Each row is a point on a landscape with many peaks, with its height.
From any point a climber steps to the highest of the 6 points nearest to it. It stops when none of these is higher. Distance is the straight distance between rows; heights are no part of it.
(1314) height 2.72: [140 175 134 178 166 177 173 138 126 110 134 123 108 121 120 153 188 182
 100 178 113 137]
(70) height 5.55: [128 131 108  96 112 100 128 122 151 128 112 118 137 159 143 123 102 124
 128  60 191 111]
(2096) height 1.93: [169 145  39 129 194 209 140 132 152 109 141 126 121 111  97 128 155  70
 105 125  94 145]
(683) height 3.26: [120 154 146 207 155 117 157 119 104 101 159 149 153 116 151 117 160 131
 119 225 110 141]
(202) height 2.63: [145 133  85 174 180 174 147 138 121 109 159 163 128  93 116 129 172  95
 111 203  89 144]
(1096) height 4.19: [110 116 159  65  76  98 119 109 136 144  89  85 122 164 149 133  82 144
 133  24 163 125]
(256) height 2.34: [154 156  83 148 181 195 160 147 142 112 127 120 100 111  95 148 178 153
  98 133 115 139]
(1763) height 4.36: [111  79 220  79  77 124  77 127  84 175 139 100 127 142 141 126  85 133
 146 106  97 153]
(457) height 1.19: [159 101 128 146  99 102 107 106 116 136 115 171 113 109 119  99 103  81
 181 160  94 115]
(1872) height 2.61: [116 176 125 134 152 157 155 150 126 130 147 108 134 157 124 152 159 184
 100 139 169 118]
(2087) height 4.88: [128 114 106 143 127  97 127 124 131 125 125 157 131 124 123 109 120 112
 151 156 136 113]
(235) height 4.16: [ 82 156 130 104 126  99 132 141 126 129 137 108 155 153 128 143 125 169
 104 123 182 109]
(1021) height 4.28: [126 137 106 168 155 125 141 136 119 120 150 159 141 120 130 123 148 112
 129 193 128 127]
(464) height 4.95: [ 82 131 150 124  99  76 117 122 123 129 123 118 149 134 139 132 117 152
 124 155 136 111]
(544) height 3.73: [104 156 137 182 149 110 151 130 111 118 155 136 151 129 145 125 148 140
 117 204 125 126]
(9) height 3.52: [102 153 113 101 134 115 134 143 131 128 139 111 149 159 133 137 129 168
 104 104 193 113]
(219) height 4.03: [ 90  81 217  78  66 107  86 141 101 163 130  95 137 124 144 137  99 177
 133  94  96 148]
(1135) height 5.95: [156 117 106 106 103 107 132 119 157 125 102 130 122 150 151 124 100  89
 149  43 175 116]
(126) height 5.14: [144 116 139  75  80 103 129 111 149 137  91 102 115 166 160 135  86 110
 143  23 171 117]
(1777) height 4.76: [107 104 175  73  76 106  99 114 116 148 102  91 126 145 138 122  80 152
 138  65 130 127]
(1916) height 3.91: [129 116  96 160 150 112 129 132 127 121 139 173 135 112 123 113 135  93
 143 179 127 122]
(2287) height 1.58: [173 158  37 124 201 226 147 124 162  96 106 112 102 110  86 142 154  75
  89 119  81 150]
(501) height 2.07: [162 141  48 140 192 206 139 140 149 111 143 135 122 103  96 127 153  85
 103 137  96 148]
(2125) height 4.30: [102 132 123 129 127  97 131 129 126 124 132 129 144 140 129 124 122 140
 130 154 157 108]
(2057) height 1.80: [139 160 154 231 178 154 174 114  94  89 161 139 141 105 146 113 178 138
 107 225  90 159]
(2217) height 5.36: [149 124  75 125 143 128 131 135 160 124 134 146 143 136 131 120 124  84
 136  86 171 124]
(2349) height 2.89: [149 103  88 150 139 113 112 118 138 124 130 177 131 106 111 104 119  68
 163 146 124 124]
(711) height 4.45: [141 111 101 148 126 103 119 121 133 126 128 169 127 119 117 109 114  89
 162 148 134 114]
(112) height 2.90: [140 129  93 181 179 153 148 134 120 111 165 174 132  95 124 117 166  89
 120 209  92 144]
(518) height 4.18: [129 132  92 150 158 134 140 141 128 124 151 157 132 127 123 125 143 118
 127 165 145 121]
(1204) height 4.85: [138 109 107 133 112  97 112 118 130 134 115 154 126 125 121 108 106 102
 158 129 137 109]
(647) height 5.90: [141 121  99 113 116 105 125 127 146 124 115 134 131 145 137 114 103 105
 146  77 175 114]
(2138) height 3.22: [129 153  90 121 152 140 141 148 137 129 144 124 136 153 123 130 143 151
 117 109 182 117]
(600) height 4.01: [149  88 195  87  78 129  79 111  88 162 124 112 118 147 136 108  75 107
 158 108 101 142]
(1131) height 2.04: [110 178 132 140 153 149 154 150 123 127 147 113 136 152 128 154 165 184
  99 158 157 122]
(620) height 1.95: [158 145  68 146 184 199 151 142 142 113 127 125 100 101  90 139 174 128
 101 135  97 144]
(1012) height 2.28: [163  99 161 104  79 124 101 103 115 152 113 130 108 144 131 104  85  94
 173 101 113 121]
(2255) height 5.71: [148 117 114  96  94 102 135 118 158 128  98 117 116 160 158 134  95  97
 142  29 181 114]
(937) height 3.50: [171 101 156  92  78 129 110 105 129 153 109 114 105 156 148 113  82  90
 168  58 133 131]
(1513) height 2.93: [147 106 173  60  71 128 124 111 135 161 100  81 100 179 176 139  74 103
 148   4 151 139]
(805) height 5.58: [116 110 161 101  79  94 102 117 113 143 104 113 127 139 134 118  84 135
 149 110 118 111]
(1072) height 4.54: [124 127 107 155 145 113 133 134 125 123 141 159 138 123 127 118 136 112
 136 175 139 116]
(358) height 3.48: [152 115  57 144 171 147 119 134 150 122 147 172 138 109 109 109 141  59
 133 130 122 136]
(869) height 2.05: [141 110  81 160 155 124 124 126 136 122 149 179 134 104 112 109 134  70
 150 174 116 124]
(2353) height 1.35: [155 153  93 158 180 192 166 146 137 110 131 129  91 105 100 150 184 155
 101 155  97 138]
(1341) height 5.43: [ 93  99 213 105  65  93  88 132 103 154 126 100 136 115 143 130  99 162
 139 130  80 138]
(225) height 3.41: [137 121  86 158 163 136 135 144 130 121 158 166 134 115 116 120 150 101
 131 175 130 128]
(685) height 4.41: [141 103 167  72  77 121 110 110 125 152  98  93 111 161 156 125  74 113
 148  34 144 130]
(24) height 3.53: [ 71 127 159  53  86  78 119 123 143 137 105  85 146 149 137 146 106 182
 103  27 180 126]
(833) height 4.78: [ 75 142 146 107 106  77 121 132 130 125 126 110 155 136 132 138 122 170
 106 126 161 110]
(609) height 3.12: [156  94 175  90  82 125  91 105 106 158 114 110 112 152 141 110  75 107
 160  94 116 131]
(45) height 4.58: [152 108  79 143 144 119 120 125 153 124 132 171 134 117 112 107 120  64
 154 125 136 122]
(1811) height 2.92: [ 79 152 164 158 118  77 132 124 120 116 137 108 166 124 142 136 135 153
 116 188 133 123]
(2153) height 4.21: [126  84 216  86  81 120  75 122  86 174 136 105 133 139 140 115  83 119
 149 127  91 151]
(1137) height 4.07: [ 88 102 182  74  71  91  99 121 119 148 107  91 133 132 136 131  93 173
 132  76 120 125]
(1061) height 2.11: [158 139  54 137 186 186 139 146 149 119 150 136 131 120 100 131 157  92
 112 114 122 147]
(1714) height 4.97: [136 104 146 120  90 101 105 109 116 138 108 136 120 132 130 107  89 114
 167 135 116 112]
(1881) height 4.56: [ 90 141 140 148 125  83 132 126 123 122 132 131 152 127 140 132 125 142
 127 177 138 111]
(1809) height 1.98: [157 149  63 134 176 185 145 146 150 124 148 127 128 129 102 133 156 119
 109 100 140 138]
(1694) height 1.99: [145 171 115 161 172 193 174 139 155  94  93 123  81 106  96 167 193 193
  91 137 119 125]
(141) height 2.18: [153 169  89 138 169 189 159 154 142 121 122 116  96 126  98 151 175 176
 105 123 137 129]
(960) height 4.15: [157  99 167 114  81 114  90 105 100 150 117 139 113 133 129 100  85 103
 173 141  93 121]
(459) height 3.24: [144 159  85 126 162 166 151 153 137 128 146 123 129 147 112 136 151 155
 112 109 168 125]
(979) height 1.82: [154 163 151 226 177 172 180 119 102  87 153 140 125  99 138 123 186 147
  99 217  78 159]
(436) height 2.00: [163 148  55 130 187 203 149 144 154 120 131 120 115 115  95 143 163 117
 107 103 118 144]
(1343) height 4.51: [123 114 158  68  78 104 118 111 136 140  93  91 117 164 153 127  79 128
 141  26 157 123]
(1144) height 0.70: [155 153  89 167 182 201 160 140 131 105 123 134  94  91  95 148 187 145
  99 163  89 137]
(1229) height 5.00: [141  97 187 105  75 117  85 113  91 159 119 125 120 136 134 111  81 120
 164 136  90 127]
(176) height 3.64: [111 144 107 100 131 110 135 136 140 130 126 120 147 159 134 127 117 145
 116  86 199 112]
(1290) height 4.06: [140 141  76 134 168 157 140 152 136 132 151 140 133 137 115 128 149 128
 115 121 159 128]
(1690) height 3.75: [ 81 168 135  93 130 112 137 147 128 134 140  95 160 158 126 150 139 189
  91 110 190 113]
(1255) height 5.39: [163 122  77 112 129 125 134 138 173 121 124 140 134 144 148 129 119  72
 142  46 178 122]
(552) height 2.64: [139 162 114 167 172 181 165 148 120 115 142 129 112 121 119 146 180 166
  98 171 115 129]
(790) height 4.12: [124 122 104 172 147 105 132 124 121 121 141 170 137 110 127 115 137 100
 146 196 122 120]
(2001) height 2.30: [147 133  66 155 189 192 138 133 131 111 157 157 119  91  97 125 166  83
 105 182  78 147]
(72) height 2.53: [117 163 109 133 154 142 147 148 124 125 148 122 140 146 127 140 151 164
 108 152 159 122]
(179) height 3.14: [163  77 200  93  85 137  80 104  83 173 142 114 116 155 135 104  80  81
 161 121 104 152]
(1984) height 5.33: [131  99 179 100  76 108  93 110 103 150 114 114 118 138 133 111  84 128
 156 124 102 121]
(846) height 4.91: [ 69 131 151  85  94  76 116 126 132 133 115  97 150 141 131 140 115 171
 107  97 166 111]
(1469) height 1.55: [153 149  80 158 180 196 152 147 136 113 137 132 104 101 100 143 180 135
 103 157  99 141]
(339) height 1.02: [153 103  84 152 142 113 110 114 139 121 136 193 126  97 106 104 123  54
 164 158 105 125]
(411) height 4.47: [ 79 105 175  68  75  85 105 123 130 146 105  89 137 138 134 139  96 180
 124  55 141 124]
(402) height 3.68: [144 121  77 148 162 126 128 135 138 123 145 167 135 116 113 111 139  87
 141 144 140 121]
(344) height 3.36: [116 159 147 204 157 122 156 122 107 104 157 137 151 123 153 124 160 137
 116 216 121 136]
(333) height 1.47: [154 153 112 192 178 190 166 134 122  93 133 140  99  92 116 146 192 142
  98 193  78 145]
(796) height 0.37: [154 156 100 162 185 191 165 137 154  78  85 128  76  80  87 164 197 153
  87 155  88 131]
(1537) height 3.70: [102  92 199  68  73 109  89 122 106 161 118  88 127 141 141 128  89 155
 138  68 112 141]
(352) height 2.19: [141 176 126 152 163 186 172 144 142 113 111 116  93 122 102 166 182 203
  98 139 129 126]
(1854) height 5.30: [157 108  86 132 132 110 118 123 152 127 120 158 133 127 125 109 110  77
 163  96 150 118]
(1120) height 3.39: [136  86 207  65  83 134  91 115 100 178 130  88 124 161 152 123  80 109
 146  65 123 154]
(1635) height 2.47: [ 54 139 158  65  91  71 123 138 138 136 126  85 155 143 129 152 120 199
  88  54 187 119]
(545) height 2.94: [132  67 227  71  96 129  82 116  90 193 159  89 127 162 144 115  78  82
 147  94 129 177]
(434) height 0.52: [143 107  73 160 163 130 112 114 139 117 141 198 134  89 101 101 135  34
 152 179  86 132]
(539) height 1.38: [144 115  68 162 180 153 126 135 133 112 157 178 137  96 109 110 146  62
 128 183 100 137]
(1549) height 5.37: [ 94  97 202  88  71  99  88 129 106 154 121  99 136 127 138 127  93 160
 137 106  96 130]
(1382) height 2.42: [ 89 153 162 186 125  78 139 110 117 109 145 129 165 114 154 119 137 136
 123 212 107 128]
(1295) height 2.38: [154 120  48 141 187 175 123 131 151 115 150 164 139 104 106 114 144  45
 122 144 106 140]
(953) height 3.67: [ 83 137 135  79 102  84 118 124 140 130 112  98 146 153 135 138 107 166
 105  67 188 113]
(226) height 2.60: [138 148 122 195 175 153 160 137 112 106 162 158 133 106 137 129 174 124
 117 216  99 147]
(657) height 1.40: [143 160 126 175 183 179 173 126 175  54  68 143  77  72  93 177 203 180
  71 153 111 117]
(1016) height 3.94: [120 134 132 194 143  99 140 121 115 111 147 166 145 112 141 115 145 110
 140 219 113 130]
(343) height 2.14: [149 159 117 183 171 181 170 139 121 107 141 136 109 110 120 144 184 159
 104 187  97 137]
(1327) height 4.79: [123 117 134 153 106  86 118 113 117 129 124 158 133 118 131 113 113 111
 163 182 109 114]
(475) height 4.92: [165 108 128  99  88 113 119 111 140 140 100 126 109 152 147 116  86  87
 166  51 147 121]
(2189) height 1.89: [ 96 156 130 127 137 114 138 145 125 126 146 111 148 151 132 142 141 166
 106 154 170 116]
(1973) height 1.94: [160 141  48 141 200 210 138 131 141 105 132 132 110  96  91 133 161  81
 100 148  77 147]
(516) height 3.15: [128 170 126 157 159 165 162 147 122 120 146 121 123 136 131 150 171 178
 101 169 130 125]
(1677) height 4.94: [144 106 109 124 114 100 116 116 138 128 112 150 127 133 123 109 103  97
 163 112 144 114]
(1165) height 1.74: [169 147  37 121 184 198 143 140 166 114 141 124 134 124 116 133 149  66
 105  85 119 144]
(843) height 4.77: [133 147  87 107 146 125 140 144 144 126 137 125 142 158 130 129 125 136
 117  80 196 117]
(721) height 1.90: [167 139  42 126 183 193 135 139 165 118 146 140 136 123 114 126 143  58
 111  99 119 144]
(1122) height 5.16: [134 102 147 102  83 102 102 109 119 139 104 119 118 141 131 112  82 119
 156  99 126 111]
(1855) height 3.21: [ 80 139 168 153  97  66 127 117 118 120 130 116 159 117 148 126 123 151
 130 185 109 124]
(2242) height 5.17: [110 127 126  91 110  89 121 122 139 129 110 114 138 155 134 125 101 141
 128  77 183 112]
(830) height 4.43: [140 124  76 141 161 138 131 142 143 122 147 153 138 129 121 122 138 104
 136 131 157 124]
(2007) height 4.87: [156 118  59 137 162 140 127 136 158 121 139 159 142 124 120 115 128  65
 138 101 151 128]
(1355) height 2.37: [101 164 140 156 141 119 147 141 118 126 152 125 149 142 137 142 151 163
 103 177 152 121]
(669) height 1.79: [156 142  84 169 188 193 154 141 128 104 141 145 108  92 104 139 177 119
 102 181  82 144]
(77) height 3.34: [150  86 206  76  86 135  84 112  93 178 137  99 115 160 143 113  76  95
 157  89 115 157]
(1824) height 1.96: [155 157 126 203 174 184 175 134 115  96 137 139 110  98 123 144 188 151
 100 202  80 149]
(1541) height 3.98: [151 101 134 128  95 101 103 109 115 139 115 154 119 125 122 103  96 101
 176 141 104 113]
(2356) height 4.93: [141 103 159 104  81 107 101 106 111 147 109 123 118 143 129 110  84 115
 163 109 117 119]
(801) height 3.69: [131 151 101 151 165 156 149 150 125 126 153 137 131 131 119 136 156 148
 112 168 143 124]
(1711) height 1.62: [160 152  69 142 188 207 157 138 161  98  99 116  86  98  80 157 180 135
  98 117  98 145]
(48) height 1.39: [139 110  65 166 184 155 122 122 130 112 156 194 134  85 108 106 150  41
 131 203  74 143]
(2142) height 2.46: [142 174 125 166 166 187 171 142 134 110 124 120  98 119 112 160 188 185
 100 162 114 128]
(204) height 3.00: [148 143  69 120 158 151 142 151 149 125 143 130 137 148 122 131 138 122
 121  83 175 127]
(136) height 6.42: [157 115  91 114 118 109 127 123 157 126 113 141 125 142 139 120 104  84
 152  64 171 119]
(959) height 3.02: [112 178 119 118 150 157 154 152 128 128 144 103 135 157 123 155 160 187
  97 125 178 122]
(1048) height 5.29: [104 121 171 136  83  76 109 109 110 134 116 129 138 117 143 118 100 136
 149 171  96 112]
(222) height 4.99: [111  97 197  77  71 113  90 117 104 160 113  98 124 138 137 123  81 143
 143  98 103 138]
(1324) height 4.96: [105 130 127 115 107  88 121 125 127 130 116 122 140 142 129 126 109 139
 134 124 155 102]
(1464) height 3.59: [166 101 176  74  76 135 107 104 120 161 113  94 101 168 162 121  75  91
 161  40 135 145]
(207) height 4.65: [112 131 128  81 104  89 128 120 148 129 103 101 136 165 143 130  96 139
 121  46 191 114]
(412) height 5.15: [123 121 113 124 119  97 121 123 133 127 118 141 134 139 129 115 106 122
 142 123 154 109]
(393) height 5.12: [125 108 170  76  76 109 101 112 121 151 100  99 120 152 142 117  78 132
 150  64 134 126]
(1838) height 0.46: [150  98 102 153 126 108 112 115 134 126 122 186 123 103 113 102 121  67
 175 166 103 120]
(345) height 4.66: [159 111 139  75  75 117 138 115 154 138  94 105 100 167 176 141  90  87
 150   9 167 123]
(2151) height 2.62: [129 185 133 150 162 179 165 146 130 120 131 113 110 139 117 163 176 201
  97 153 140 124]
(175) height 4.59: [131  97 181  77  77 121  93 108 111 158 110  95 117 154 140 120  76 126
 152  74 121 133]
(2101) height 2.31: [141 127  80 167 179 157 141 145 128 118 160 170 132 100 115 122 155  88
 124 186 107 138]
(2317) height 1.91: [155 123  52 146 192 186 124 127 138 111 152 172 133  93  97 111 148  41
 113 177  82 145]
(602) height 3.84: [102 141 143 177 129  84 137 115 117 118 137 145 146 122 145 122 134 125
 136 206 117 120]
(342) height 5.52: [ 65 124 188 116  75  62 114 128 124 133 125  97 159 113 146 140 121 179
 121 133 111 121]
(1682) height 2.54: [140 163  90 118 162 162 151 155 135 129 139 119 132 156 120 139 151 164
 107  98 179 123]
(327) height 3.63: [134 157  89 136 170 168 150 156 129 129 147 129 124 131 111 138 159 149
 112 136 148 126]
(453) height 5.35: [140 117  91 130 134 108 120 129 145 125 131 155 127 131 124 114 116  97
 152 121 154 115]
(1477) height 5.13: [113  79 234  90  77 114  72 135  84 174 145  99 138 130 144 126  92 139
 139 123  91 157]
(1203) height 0.36: [150 161 117 182 174 187 176 133 135  91 107 130  89  89 101 161 194 171
  91 167  89 137]
(2295) height 4.83: [ 86 109 175  62  75  90 108 118 130 148 102  86 132 150 142 130  91 168
 123  40 148 128]
(2160) height 3.76: [ 97 156 145 171 142 101 144 135 116 120 149 131 151 130 143 132 146 150
 113 198 138 123]
(2235) height 5.77: [146 123  84 121 133 117 127 128 149 124 125 146 137 142 130 115 115 102
 141  89 171 115]
(483) height 5.70: [ 87 119 159  97  83  78 111 119 129 137 106 112 144 137 131 128  98 159
 133 111 133 113]
(2090) height 1.92: [157 150 121 205 182 184 169 131 110  91 151 153 111  91 125 135 189 128
 101 213  75 157]
(36) height 3.93: [171 103 123 116  94 108 108 105 134 139 104 145 110 134 128 105  92  81
 172  94 128 118]
(2272) height 3.65: [146 144  77 148 175 171 146 150 134 125 151 138 125 126 109 130 163 130
 113 145 135 133]
(142) height 3.61: [121 136 105 133 142 113 133 140 129 124 139 138 138 139 126 124 129 134
 127 141 166 114]
(1416) height 1.70: [159 165 146 216 177 183 179 121 119  79 124 136 101  82 126 141 196 160
  97 197  71 152]
(2229) height 5.41: [ 82  98 236 118  60  81  86 139  99 155 138 101 152 102 160 130 116 185
 135 124  71 152]
(784) height 5.45: [125 111 174 122  78  96  95 111 103 147 114 136 125 125 134 115  90 127
 163 158  88 117]
(309) height 4.81: [ 88 125 191 140  80  68 109 113 108 128 119 115 150 110 150 123 110 155
 142 171  83 119]
(488) height 3.13: [156 101 104 140 115 108 108 110 135 128 116 168 121 116 113 102 106  73
 173 130 122 116]
(504) height 1.71: [154 143  76 162 189 202 158 138 136 102 131 136 101  93  93 145 177 110
  98 169  77 143]
(954) height 4.48: [ 95 140 126  88 113  95 127 125 137 128 118 110 148 159 136 131 109 152
 110  77 193 110]
(1880) height 3.40: [ 74 151 147 125 121  93 130 138 129 129 138 110 156 140 135 146 133 169
 106 151 161 111]
(1971) height 4.22: [124  85 209  73  78 124  86 115  93 170 128  97 123 148 137 116  80 127
 147  88 111 147]
(632) height 5.11: [123 116 135 130 104  88 115 115 126 133 113 144 128 125 127 114 106 119
 155 154 128 107]
(616) height 4.05: [ 65 119 169  70  82  73 114 127 132 140 111  92 146 135 132 143 108 188
 109  66 155 123]
(2306) height 5.47: [145 110 131  96  94  97 120 112 142 134 102 118 119 155 141 116  90 109
 154  61 161 118]
(1312) height 4.80: [ 95 136 126 103 110  86 120 127 128 132 120 114 143 146 128 128 111 151
 123 109 173 104]
(986) height 1.72: [170  96 138 116  87 116  97 103 119 145 113 152 107 128 122  98  91  85
 182 114 109 121]
(10) height 3.42: [119 162 134 172 160 143 153 141 115 123 157 134 140 133 134 134 163 149
 107 196 131 127]
(763) height 5.21: [101 117 149 129  95  81 115 118 119 129 115 132 137 129 134 119 104 134
 148 159 126 109]
(1121) height 1.97: [161 138  41 133 197 206 131 123 144 106 144 145 120 101  93 121 148  55
 102 155  80 151]
(2318) height 5.09: [113 124 128 145 118  87 121 121 121 127 121 145 134 128 131 118 119 124
 148 172 130 110]
(1303) height 3.88: [139 132  75 151 171 161 135 148 135 123 153 148 133 124 111 126 150 112
 119 147 138 129]
(2121) height 5.53: [ 79 102 217 103  63  81  96 133 110 147 124 100 147 108 148 135 107 177
 135 123  86 138]
(2163) height 2.48: [177  94 164 115  80 132  91 100 102 153 121 137 109 133 128  97  87  83
 178 123 100 132]
(470) height 5.44: [113 105 193 116  75  95  90 116 101 152 122 117 138 122 141 123  93 139
 155 155  80 121]
(1671) height 4.57: [110 107 172  64  74  99 105 113 128 152  92  87 125 156 144 128  81 145
 132  38 144 128]
(520) height 4.49: [ 95  74 249  90  73 105  80 148  87 172 150  96 143 119 150 136 108 168
 136 112  84 167]
(1431) height 2.57: [120 159 102 110 152 146 142 150 134 135 145 114 140 159 123 144 142 165
 105 109 186 119]
(1853) height 2.40: [144 161 137 203 174 166 166 131 111 101 156 138 124 110 139 134 182 147
 105 209  99 144]
(1459) height 3.05: [145 164 101 156 172 182 158 153 126 121 141 126 113 124 113 146 175 163
 109 149 131 128]
(1927) height 4.32: [118 135 124 164 141 105 134 127 118 122 143 158 143 126 136 120 139 122
 136 191 133 120]
(2045) height 2.20: [153 139 116 200 184 182 166 133 114  95 162 160 120  88 128 125 185 113
 108 222  70 154]
(2265) height 4.60: [124 121 147  67  80 102 128 106 146 140  88  90 116 170 162 138  81 125
 132  10 168 123]
(727) height 1.75: [147 164 117 166 179 185 171 132 165  79  78 126  73  85  92 170 200 183
  80 142 112 123]
(599) height 1.49: [150 163 123 179 171 187 177 127 152  81  91 128  82  85 102 167 200 185
  87 157  96 127]
(2013) height 3.49: [145  98 188  66  74 132 111 111 117 164 109  86 104 175 165 129  73 103
 145  23 139 146]
(381) height 5.59: [102 109 183 110  74  93  97 119 106 145 113 114 133 121 138 121  93 149
 146 138  93 121]
(1091) height 2.33: [148 150 133 218 179 166 170 125 108  91 163 158 133  92 136 120 180 120
 107 225  78 156]
(1000) height 4.02: [118 145 126 185 155 119 151 130 113 115 155 152 140 120 140 123 155 128
 122 209 122 130]
(1152) height 3.46: [ 62 147 150  72 103  79 122 136 142 132 123  92 160 145 127 152 121 192
  91  76 188 116]
(1692) height 3.54: [129 115  98 176 157 119 136 132 125 118 149 186 136 100 125 111 146  81
 145 203 101 129]
(71) height 5.69: [ 82 114 186 116  75  71 107 122 114 138 121 106 145 114 146 133 109 163
 135 144  98 120]
(1570) height 5.31: [ 60 128 168  97  86  65 116 130 129 133 118 102 154 124 135 142 122 178
 115 117 141 117]
(1803) height 5.38: [ 61 110 199 105  65  69 103 136 121 144 126  94 149 108 145 139 113 190
 128 110 104 130]
(214) height 5.46: [117 113 152  91  86  98 107 112 122 135 101 108 126 146 135 119  83 135
 149  89 139 114]
(1704) height 3.38: [ 96 142 124  82 115  95 128 127 141 132 119 103 145 166 135 135 109 156
 108  65 199 115]
(2292) height 2.69: [138 132  96 176 178 154 150 143 119 113 163 166 129 106 122 124 169 110
 119 201 107 140]
(1106) height 4.35: [ 71  89 222  92  59  84  94 148 109 161 133  92 141 113 148 141 113 198
 128  94  97 146]
(1068) height 4.17: [ 89 118 154  57  81  86 123 116 141 143  95  85 132 161 150 142  91 159
 119  14 177 123]
(2069) height 3.74: [161 104 142  99  87 111 114 111 129 138 103 124 110 150 136 110  81 102
 169  77 135 121]
(811) height 2.88: [149 135  67 151 186 186 144 144 135 116 153 150 117 108 101 130 164 100
 114 155 108 143]
(622) height 4.20: [106 142 112 112 130 104 128 136 135 131 127 123 145 154 126 131 119 147
 119 118 179 107]
(2364) height 5.32: [ 66 132 165 118  95  69 115 128 125 129 123 104 156 122 139 136 121 168
 122 145 130 113]
(594) height 5.57: [165 106 110 119 106 108 121 114 149 130 108 146 121 134 135 111  98  79
 165  78 147 117]
(1847) height 2.39: [141 142  99 173 171 169 152 147 121 113 159 148 122 112 121 134 171 129
 112 188 110 138]
(662) height 5.49: [ 86 119 158  78  87  85 110 117 130 141 105  99 136 142 134 131  90 161
 126  78 153 112]
(2053) height 2.27: [154 136  48 138 189 190 132 142 148 114 151 147 130 108 102 122 152  79
 110 128 113 140]
(1749) height 5.10: [156 111 140  81  82 107 126 108 146 138  88 103 106 163 161 129  85  95
 153  25 160 121]
(1333) height 4.42: [124 120 125 164 124  91 124 119 121 123 125 172 131 112 132 111 121 102
 156 189 113 118]
(2269) height 2.29: [154 132  52 148 192 189 132 134 141 115 148 156 128 100 101 122 151  71
 109 156 101 142]
(366) height 5.54: [135 119  98 120 125 103 125 127 144 121 120 142 136 138 130 112 112 108
 145  99 168 114]
(684) height 2.96: [165  80 199  80  86 142  86 105  92 180 147 108 113 163 144 106  78  76
 160 102 123 160]
(1385) height 5.28: [140 112 116 113 104  99 119 115 139 131 106 138 123 140 132 111  98 107
 154  87 156 108]
(577) height 2.56: [ 59 106 188  76  70  67 109 138 128 141 120  90 146 123 138 145 112 202
 115  71 134 127]
(1419) height 2.24: [146 125  79 167 192 173 141 130 123 108 162 178 126  85 108 118 166  65
 114 211  73 148]
(694) height 3.44: [ 91 173 137 115 141 133 143 151 127 132 146 102 149 154 125 157 148 191
  88 134 177 115]
(1241) height 2.17: [140 175 127 167 169 185 174 137 148 102 101 118  88 108 104 166 195 197
  92 148 116 123]
(633) height 2.21: [152 168 139 201 169 178 176 129 116  94 134 130 112 106 130 144 187 168
 102 196  87 146]
(1219) height 4.70: [ 71 106 181  87  70  75 102 130 122 146 114  95 144 123 140 135 106 183
 121  97 122 125]
(1862) height 2.67: [ 68  98 198  83  58  83 100 138 118 153 121  92 139 117 142 141 109 197
 125  80 115 137]
(758) height 4.09: [ 93 140 155 159 107  77 126 119 115 123 127 135 150 121 144 123 122 138
 137 193 118 114]
(1691) height 6.39: [143 138  86 108 133 115 140 137 160 121 122 130 135 158 145 130 112 112
 124  54 197 118]
(1410) height 5.04: [160 114  70 127 138 124 123 130 167 123 126 151 137 128 129 116 116  62
 151  83 154 120]

Two climbers start at each pair of points below. Name the first point that both come to, or write none.
(1855) / (2125) => none
(1012) / (1464) => (805)
(1343) / (2013) => none
(1096) / (1749) => (2255)
(1229) / (986) => (784)
(609) / (1714) => (381)
(1809) / (141) => (1290)

For each start below, name the point where the climber stops.
(457) => (71)
(1811) => (483)
(959) => (483)
